A landscape with many peaks, sampled at points; each row gives a point and its height.
A climber steps from a point to whichever of its 2 nearest points has the largest rise for the distance, and stops where none of them is higher. Distance is the straight distance between rows; heights are no part of it.
dera: [-18 -12 -24   1 -23  -9  19   2  -6 -29  16  18 -27  -3 -14  12  -5  32
 -13   2]  h=669
Bis: [-11  -6  10  -5 -10  -2 -11   7  18  -2  -1  -4  36   6   6  13  12   0
  15 -15]  h=200
Sase: [-10 -16   7   4  -9  10   7 -18  -4  24 -12   2  -3   3  -7   0   7  -3
   3 -10]  h=249
somiv: [ -6  26   7 -15   3  17  -3 -13   2  11  -3  -8  18  18   2 -21   5  -3
   2  -8]  h=443
vesa: [-19  -7 -10  -2   0   4 -10  -2   6 -18  11  -2  -4  -3 -30  -1 -12  -1
   9  -2]  h=153
bogi: [  2 -17  -5   1 -18 -15 -13   8  10  21 -11   5  23  -9  28  16  15  12
 -14   3]  h=319
borem: [-24 -18  -6  -6 -14  27  -6  -6   1  17  13  -2   2 -10  -1  -1  25  15
   5   5]  h=300
suze: [-10 -15 -13   6   4  14  -3  -1   6  27  -4 -24  13 -10 -10  -8  -7   9
   7 -14]  h=235
Zovad: [  9  32   6 -12   0  -1   5  -5  -9  -4   6  -4  14  21   1  -6 -12 -13
  -4  -2]  h=414
Ril: [-20 -11 -10  -6  -2   6 -28   3  18  -2  -1  -8   8  -7 -11   5   6   9
  14  -1]  h=160
vidi: [ -4 -18  17  24  10  13   9  -6  13  24  16  -1  20   4 -13  -4  14  12
  18 -21]  h=370
saval: [ 18  14   4 -15  10  -6  12   8  -5 -35  27 -10 -33  -5 -16   3 -36 -17
   4  13]  h=466
vug: [  2  12 -15  11 -13  -2 -26  10  17  12   2  12   2  -4  18  -4   3   0
 -15  -2]  h=277
saka: [-12 -15   1   1  -3   3  -8  11  25   7  14  -2  24  -9 -12  17  15  24
  18 -13]  h=178
biruk: [-22 -14   4   7  -3  14  -6 -11   0  -3  28  21  -3 -23 -33   3  16  42
   9 -23]  h=136
zut: [  2   7  -1   2  19   6  27  -3  -5  -5  -6  14  -5  12 -18 -14   5 -11
   8  15]  h=61
Mefa: [ 11   2  -8  -2  -5   0 -11  -4 -19   2  -9 -11 -13   4  25   4 -21 -11
  -4   2]  h=489
Fise: [ -6  -4  14 -11  19  10  -9  -8 -22  -8   9   6 -16  20   7  -8 -25  -5
  10  15]  h=539
Lizol: [-23 -24  19   3   2  15  -1  -4  10  21  38  16   6 -27 -23   7  25  43
   3  -4]  h=121
Tiz: [ -9   6 -14  -6 -19  -1   8  22  11 -15  -6 -15 -10  -7   0   7   9 -11
  -3 -13]  h=371
guset: [  9  -5  -5   9  13   3   0   0  -9  23 -28 -23  30  -4  20 -20  -2  -6
  -4  -2]  h=301
Tufop: [ 26  26  18 -22  14   3   3  -8 -21 -23  28  -3 -43   3 -13   2 -25 -10
   2  20]  h=486
Sos: [ 14  25   4   1   3  -8   3   7  -4 -10 -22   0  17   5  16  -6  13 -25
  -9   2]  h=605
vak: [ 10   5  -5   4 -12  11 -19  -3  -9   1 -21  -6   3  -6  40  -5   1 -18
  -2  -4]  h=456
vafaz: [ -1   7   3 -13 -12 -16   1  13  12 -27  -5   1  -4   0  -5  12 -24 -14
  12  -9]  h=260
vagob: [ 30  22  17 -18   9  -8  19 -14  -9 -18  -3 -11 -19   4 -18   9 -19 -33
   8   7]  h=53
tevim: [-22  -8   0  -2  -9   9  -1  18  -2 -21  19  20 -30  -6   0   1  -2  16
   5  -3]  h=149
tino: [-21  -3  17  -2   4  20   6  11  -3   1  19  17 -19   4  -3 -20  -2   5
  11  -4]  h=139
Rara: [  7   7 -13 -16 -12 -19  27   8  -6 -34  18   4 -26   4  -4  13 -27  -3
 -12  19]  h=577
nure: [  0   0  -3   7 -11   5 -28  -6  10  22   4  13   8  -2   5   7   9  18
  -1 -10]  h=310
Vobo: [ 38  14  10 -19  19  -8   8  -1 -28 -16   3 -14 -26   7  16  11 -23 -10
   1  25]  h=604
pamu: [ 20   0  20  13  18  -3  -7 -16 -20   8 -22 -10  -4  13  28  -8 -10 -27
  -3  -3]  h=671
tosob: [-29 -30 -22  12  -8 -10  11   6  -3 -32  29  16 -13 -16 -19   6  -2  47
 -15   2]  h=600
vifot: [ 19  15   6  -2  15  -2  10  20  -4 -20  16 -18 -22  -4   3  -6 -28 -29
  -4   8]  h=447
naduv: [-14   0  -7  -1   2 -11   5  -1   3 -21 -10  12 -18   3 -26   8  15 -12
  -5  16]  h=392
finek: [  5   2  -7  -1 -24 -22   6  21   9   6 -19   5  19 -10  29   3   4  -7
 -22   0]  h=290
Fafa: [ -3   4  -7  -6 -19  -8 -12   3  14  -5  -1  14   6  -1  -4  12 -21   7
   7 -14]  h=269
rugi: [  7  12  16  10  -2  -4  -7   5   4  11 -14  17  15  13  26  -2  18  -8
  -1  -7]  h=511
Petev: [  4   5 -13  11  -4   2 -12  10  14   7 -26  -8  15 -12  11  -2  34  -9
  -2  -6]  h=223
vop: [-18 -13  -6   6  -9   6  -9  21  16  -2   3   9 -24 -13   1   5  17   8
   2  -7]  h=164
sof: [ -7   5  14   4   4   3   2   1  18  30  15  23  16   5 -17  -9  12  24
  -1  -8]  h=87
giz: [-23  -1  -4 -16 -10   1   5  -8   1   3  -3   9  -4   1 -24  -6  11  -5
 -10  14]  h=375
sabu: [ 22   3  -7  -9  -1 -14  -6   0 -11 -21  -9 -18 -22  -4   9  16 -31 -20
   4   2]  h=513
febir: [  6  14  11  12  10  10  -4  -2  -6   0  -7   3   2  21   7  -3  19  -1
  13 -20]  h=549
Moz: [ -7   3   2   2  -2   4  15   0   9   6  12  33  12  15 -12  -4  16   4
  -1   9]  h=75
somo: [ 13  15  -7   5   9  -3  15  -1   1  11 -12  22  14  14  -7  -9   0   0
   4   6]  h=67
Dup: [ -5  -3 -25 -10  -1  -8  16  19  -2 -27   9  -2 -17   4   0   0 -18  10
  -1  20]  h=542
kegun: [ -4 -11  -6  -3  -1  -5  -5   4 -23 -16   4   7 -13  20  18  14 -12  13
   2   9]  h=482
mora: [ -6   3  13  18   4  19  -2  -8   3  17  11 -13   4  12  -4 -10  15   1
  10 -33]  h=448
Zela: [ -3  -4   1  -5  16   1   9  -5 -14  21 -29 -17   9   6   3 -13   9 -12
  -8  11]  h=285
rad: [  7  22  23 -12  22   8 -11 -12 -15 -14  14  -4 -24  20  -5  -9 -18 -18
   4  13]  h=512
maso: [-16  -2  -2   9   4  -9 -10  -7   8 -12   4  27  -8   5 -31   9  23   8
   4   3]  h=419
let: [-10 -20   4   7  -8  -6  16  -2  -5   9   6  11  -4   3 -12   7 -15   9
   4 -12]  h=238
redu: [-34 -37  -3  15   1   3  -6   3   0 -22  40  20  -3 -17 -22   0  17  35
  -7   4]  h=543
tifa: [  5  -7   8  11   0  -6 -16   2  17   2 -11  -8  48   0  19  -1  18 -12
   0  -8]  h=222
vem: [ 22  26  14  -6   9  -4  18 -18 -14   9 -35 -15  21  -1  11 -23 -10 -25
  -5  -8]  h=517
zir: [  1  -6  10   0 -11  19 -10 -12   5  18 -20  -6  13  -4  28 -16  17 -15
   7 -10]  h=409
lepi: [-30 -21  15  -3  -9  27 -13 -20  -7  10  24  16  -9  -7 -10  -7  17  23
   5  -5]  h=326
sorad: [ -7 -17  -9  -6  -8   2   2   4  -5  -5  -4  -2  10   7  16   7  -1   1
   7   8]  h=455
biguv: [ 16   0  -7 -13  15   2   3  -5 -22 -13   6   0 -22  10  10  -4 -27 -11
   4  32]  h=568
sabur: [ 10   9 -13   9   0  -8   9  29   7 -16 -10 -14  -8  -9   9  -3  -9 -20
  -2  -2]  h=401
zunu: [  2   6   7   8  -2  -6 -25  -8   9  14 -15   2  10   1  -3   1 -13  -1
   6 -21]  h=283
Mepo: [  7  23  16  -3  11   2  -1 -19  -2  26 -26  -9  17  10  10 -24  -2  -4
  -3 -18]  h=481
radub: [-15 -10  -6  13   1  14  -2  -6  11   3  19  11   1 -13 -33  -7  -1  18
  12 -14]  h=146
gigu: [ 51  17  18  -7  10 -14   5  -8 -25 -25  -7 -22  -5  -5  32  11 -11 -37
  -6  22]  h=567
Teso: [ -3 -13  23   2   3   9  10 -15  22  43  -1   1  33  -7  -4  -2  19  18
  12 -13]  h=302
mer: [-15   9  -1   0   8  10 -13 -12 -17   1   5  -7 -11  21  -7  -2  10  -1
  -8   3]  h=360
bonif: [ -3 -12 -11   7 -13   1  -5  14  29  11 -11   4   6 -23   2   8  22  -1
   7  -3]  h=190
tamop: [ 40   3  -3 -16  -5 -18   4 -12 -18 -30  -8 -28  -7  -3  19  24 -26 -28
   0  18]  h=534
ras: [ -3 -25 -10   3  -7  -7 -21  10  22  21  12   3  20 -17  11  19   7  33
  -4  10]  h=368
noti: [-11  -9  -7 -11 -13 -14  19   0 -18 -33  14  12 -36  -4 -19  13 -24  13
  -9   5]  h=612
pak: [ -6  -9 -21   4 -15 -11 -27  19  28 -10   2   3   4  -5  23   8  -2  10
  -5   4]  h=251
bovu: [-11 -11  27  11  10   4  -8  -3  21  37  28  12  12 -13 -30   2  14  28
   2 -12]  h=103
Gulov: [ -6 -15  13  -1  11   2  -8 -13 -24   3  -6   9  -6  24  10   9 -11  14
  14  -3]  h=509
Fegad: [ -7  -9  23   5   2  18   3 -23  18  26  -8  -4  24   7   5 -20  25  -8
  10  -9]  h=352
momot: [ 15  32   3 -18   6 -14  -1  -1 -19 -15   8 -17 -11  14  -5   5 -15 -15
 -15  11]  h=398
feveb: [ 14   1   2  20  -8   0 -14  -2  21  31 -13  -1  28 -19  16   1  28   1
 -10 -14]  h=276
furur: [  0   2 -14   4  -2  -3  15  12  -7  15 -14  -6 -20  -4  -9  -5  -1  -4
 -13  -3]  h=221
gebiv: [ 16  -1 -27  -4   3  -5  10   9  -7 -24   4  -3  -6   5  17   0 -21 -12
  -1  29]  h=540
Zevag: [ 32  12  18  -3  20  -4   1  -9 -22  -6  -2 -18  -4   9  21  -5 -20 -29
  -4  13]  h=613
Zapo: [-27 -13   8   1   5  22  -3 -20 -26  -1  16  -1 -21   6 -13  -8  10   7
  -2  -3]  h=345
timu: [ 33  37   5  -2  10  -8  14   7 -18 -11 -20 -12  14  -4  21 -14  -9 -25
  -7   3]  h=552
pud: [  4  28 -15  -7  -5  -2 -14  -2 -11 -14   1  -1 -15  13   6   5   1  -2
 -15   8]  h=381
maz: [ -2  -2   0   2   0  -9  13   2 -19   0   4  -8 -24   4 -14   5 -21  -6
  -5  -5]  h=230
vani: [-20  -9 -19   3  -4 -20   1   1  16 -29   3  27  -8  -2 -31  13  10  29
  -3   9]  h=454
Ker: [ 23  23  11   0  22   3  23  -7 -10 -14  -5  -2  -9  18  -8  -6   3 -24
  12   1]  h=56
sol: [ -3 -11  -4   4  -5   6   2 -11  17  46   4  -7  23 -18 -15  -2  11  17
  -1  -5]  h=259
nipeb: [ -7  -2 -29   3  -2  -4   8  12   8 -12   2  14  -6   2 -10   3  -1  20
   0   9]  h=500
lemot: [ 16  16 -13  11   5  -9   6   6 -10  13 -27 -19  -4  -7   2  -8  -5 -15
 -14 -15]  h=211
bom: [ 15  10   4  16   6   5  -4 -10   9  30 -30 -10  34 -16  19 -22  22  -6
  -4 -11]  h=341
bebi: [ -4 -10   4   6  -3   1  13 -11  -9  27 -13 -11  26  11   3  -2  23   0
 -10  -2]  h=268
menif: [-16 -27  -7  -4  -8  -3   6  18   5  12   6   5  11  -3   8  13   7  29
   1   8]  h=418
Kigiz: [ 26  12  -4   1  14 -24  16  26  -1 -32  -7 -24 -16  -5   6   5 -16 -29
  -9  12]  h=426
Pifog: [ -5 -24 -20  12 -18  -9   4  19  49  -4   4  10   9 -25  -2  16  15  13
   5   0]  h=161
Zavaz: [-14  -1 -11 -17  -2   5  -6  -7   0  15 -12 -13   5  -7 -19 -10 -22  -1
  -2  -1]  h=224

Where does a climber stop that starts at each point below?
Fegad -> pamu
lepi -> Sos
furur -> bom
vagob -> Sos

Call two points neighbours if one is among the 2 nearest of the other. Go from one point of each pair to the other, from neighbour to neighbour, staying as high as possible. Name the lowest point that can't be avoided.
pamu and nure -> vug
pamu and Sos -> Teso
pamu and dera -> gebiv
Sos and febir -> rugi
